Each row is a point on a landscape with many valleys, with its height.
A ball rolls from a point to the lowest of its 5 nearest points, and stops where none of them is lower. Distance is the straight distance between rows; heights are no part of it.
j_366 h=34.8: [ 93 127 173  70  63  82 139 177 127 112 136]
j_916 h=37.5: [124 166 141 161 175 136 121  84 152 124 128]
j_496 h=66.9: [ 77 139 161 166 151 134  65  74 152 116 111]
j_441 h=24.2: [159 152  97 133 153 163 150 154 117 143 163]
j_327 h=47.3: [119 136 158  32  93 120 114 173 109 135 145]
j_831 h=22.7: [146 120 117  82 114 117 163 163  92 134 122]
j_564 h=33.4: [ 98 198 155 137 125 118  70  87 150 132  82]
j_421 h=28.7: [157 156 114 177 141 114 126  95 152 124 122]
j_488 h=22.2: [124  96 154  45 117 137 147 151 102 122 132]
j_78 h=31.2: [120 214 138 158 137 120  90  95 156 153 115]
j_993 h=66.2: [119  67 119 143 158 145 133 115 128 107 145]
j_727 h=11.6: [140 108 146  52 128 141 149 153 103 117 140]
j_249 h=27.1: [168 131 127  73 137 158 155 165  92 128 153]
j_793 h=36.3: [115 162 123 186 128 110  94  81 165 113 109]
j_930 h=38.4: [ 88 151 134 194  95 107  67  85 169 106  87]
j_35 h=36.8: [107 178 134 183  97 103  74  96 165 109  88]
j_912 h=31.5: [129 132 150  41  98 116 137 176  91 136 146]
j_257 h=22.4: [141  72 110 131 129 122 162 134 107 129 116]
j_438 h=23.1: [169 155  75 169 124 143 141 137 123 159 149]
j_212 h=40.1: [131  92 138 132 165 150 141 101 136 105 143]
j_311 h=21.8: [140 202 125 167 157 139 113 109 157 140 141]
j_636 h=24.8: [156 147 101 109 132 155 151 158 100 152 158]
j_673 h=55.0: [105  30 132 102 155 167 124 151 109 114 154]
j_205 h=27.0: [168 140  99 126 137 149 160 147  99 148 145]
j_485 h=33.6: [ 99  68 144  88  92 119 152 158 100 120 112]
j_381 h=39.5: [ 99 161 171  82  53  69 126 170 164 114 154]
j_523 h=44.9: [124  49 138  99 152 159 134 143 108 110 134]
j_89 h=40.2: [114 154 143 169 147 127  99  75 164 120 119]
j_415 h=18.5: [151 109 132  64 124 129 159 162  95 132 138]
j_883 h=60.8: [122  86 124 162 156 151 121  94 149 111 132]
j_763 h=40.0: [ 90 163 142 174 113 115  62  85 158 110  91]
j_452 h=44.7: [128  59  98 161 139 135 133 104 133 118 128]
j_863 h=33.7: [167 118 103 123 127 124 175 149 109 135 128]
j_240 h=7.2: [144  75 126  94 130 131 161 140 109 122 119]
j_661 h=30.4: [155 112 127 111 162 158 158 118 129 108 147]
j_585 h=30.2: [165 131 115 123 149 148 163 133 122 126 144]
j_17 h=7.0: [119  50 110 159 149 138 118 114 131 126 137]
j_284 h=50.9: [126  75  99 159 137 140 119  98 141 119 134]
j_511 h=32.2: [128 198 121 188 116 116  90 104 170 133 103]
j_58 h=34.9: [158 100 124 126 149 142 160 126 132 123 130]
j_688 h=22.3: [152 138 120  89 121 138 152 177  87 144 153]
j_875 h=13.2: [120  35 112 145 133 136 136 153 106 132 128]
j_222 h=35.1: [ 88 183 163 116 115 125  61  96 133 135  59]
j_962 h=28.5: [120 214 108 177 149 140 102 111 145 165 152]
j_800 h=20.2: [155 169 100 155 154 142 140 114 143 140 145]
j_753 h=23.0: [130 191 108 170 166 164 122 120 127 149 158]
j_378 h=31.9: [108  60 148  66 114 124 147 165 111 113 127]
j_260 h=30.5: [117 150 153  55  70  91 131 175 106 133 142]
j_603 h=55.2: [ 95 109 118 195 122 114  77  89 167 112 120]
j_530 h=28.4: [118  99 142  66 100 114 161 166 102 131 110]
j_90 h=24.1: [155 141 121 147 168 144 150 109 140 124 143]
j_162 h=30.7: [105  83 156  64  99 114 150 162 109 108 116]
j_560 h=37.0: [117 157 128 185 125 111  95  83 167 116  98]
j_600 h=27.6: [123 136 155  63  79  92 158 179  99 128 127]
j_994 h=27.2: [124  67 145  67 134 146 139 151 109 111 127]
j_926 h=24.6: [145 201 106 186 138 126 112 106 149 149 142]
j_483 h=32.3: [118 119 173  35  98 104 137 167 112 127 128]
j_118 h=26.1: [157 161 111 127 163 162 151 145 114 128 163]
j_5 h=22.0: [168 167  84 166 136 152 145 144 120 159 157]
j_18 h=32.0: [133  52 120 121 130 130 154 132 111 124 120]
j_649 h=25.8: [160 147  98 176 135 112 132  98 154 130 115]
j_258 h=29.4: [168 138  95 116 120 122 174 161  91 156 134]
j_733 h=42.8: [ 75 152 153 162 119 120  62  81 139 114  82]
j_683 h=30.6: [113 206 151 156 154 132  89  90 156 153 119]
j_121 h=46.2: [160 189  86 195 125 122 122 124 152 154 145]
j_396 h=6.3: [176 148  85 164 130 122 147 119 136 148 136]
j_131 h=36.4: [151  82 110 149 133 109 155 116 129 127 120]
j_70 h=35.0: [ 90 178 159 148 131 120  72  80 152 135  86]
j_344 h=48.5: [ 99  99 129 192 143 129  93  88 154 105 128]
j_783 h=33.5: [157 115 101 145 143 135 158 124 128 136 122]
j_766 h=25.7: [139 138 136  70  91 115 144 182  84 147 132]
j_237 h=40.5: [ 86  40 142 100 105 121 144 164  95 134 131]
j_176 h=29.3: [121 119 157  56  92 109 151 174 109 119 121]
j_651 h=32.4: [132 140 129 180 159 118 117  86 165 117 115]
j_20 h=26.5: [107 218 129 166 155 144  90 112 135 158 151]
j_408 h=35.4: [128 126 119 183 139 120 109  82 162 116 114]
j_780 h=41.6: [102  43 127  97 123 134 142 152 104 113 124]
j_700 h=32.5: [ 88  95 165  85  68  87 148 171 115 112 114]

For each start below, name the point where the ball stops.
j_661 => j_396
j_485 => j_727
j_831 => j_727
j_636 => j_727
j_603 => j_396
j_212 => j_396
j_766 => j_727
j_205 => j_396
j_131 => j_240
j_673 => j_17

Write out the way that a ball takes from each point below.
j_753 => j_800, j_396
j_176 => j_600, j_766, j_688, j_415, j_727
j_162 => j_488, j_727
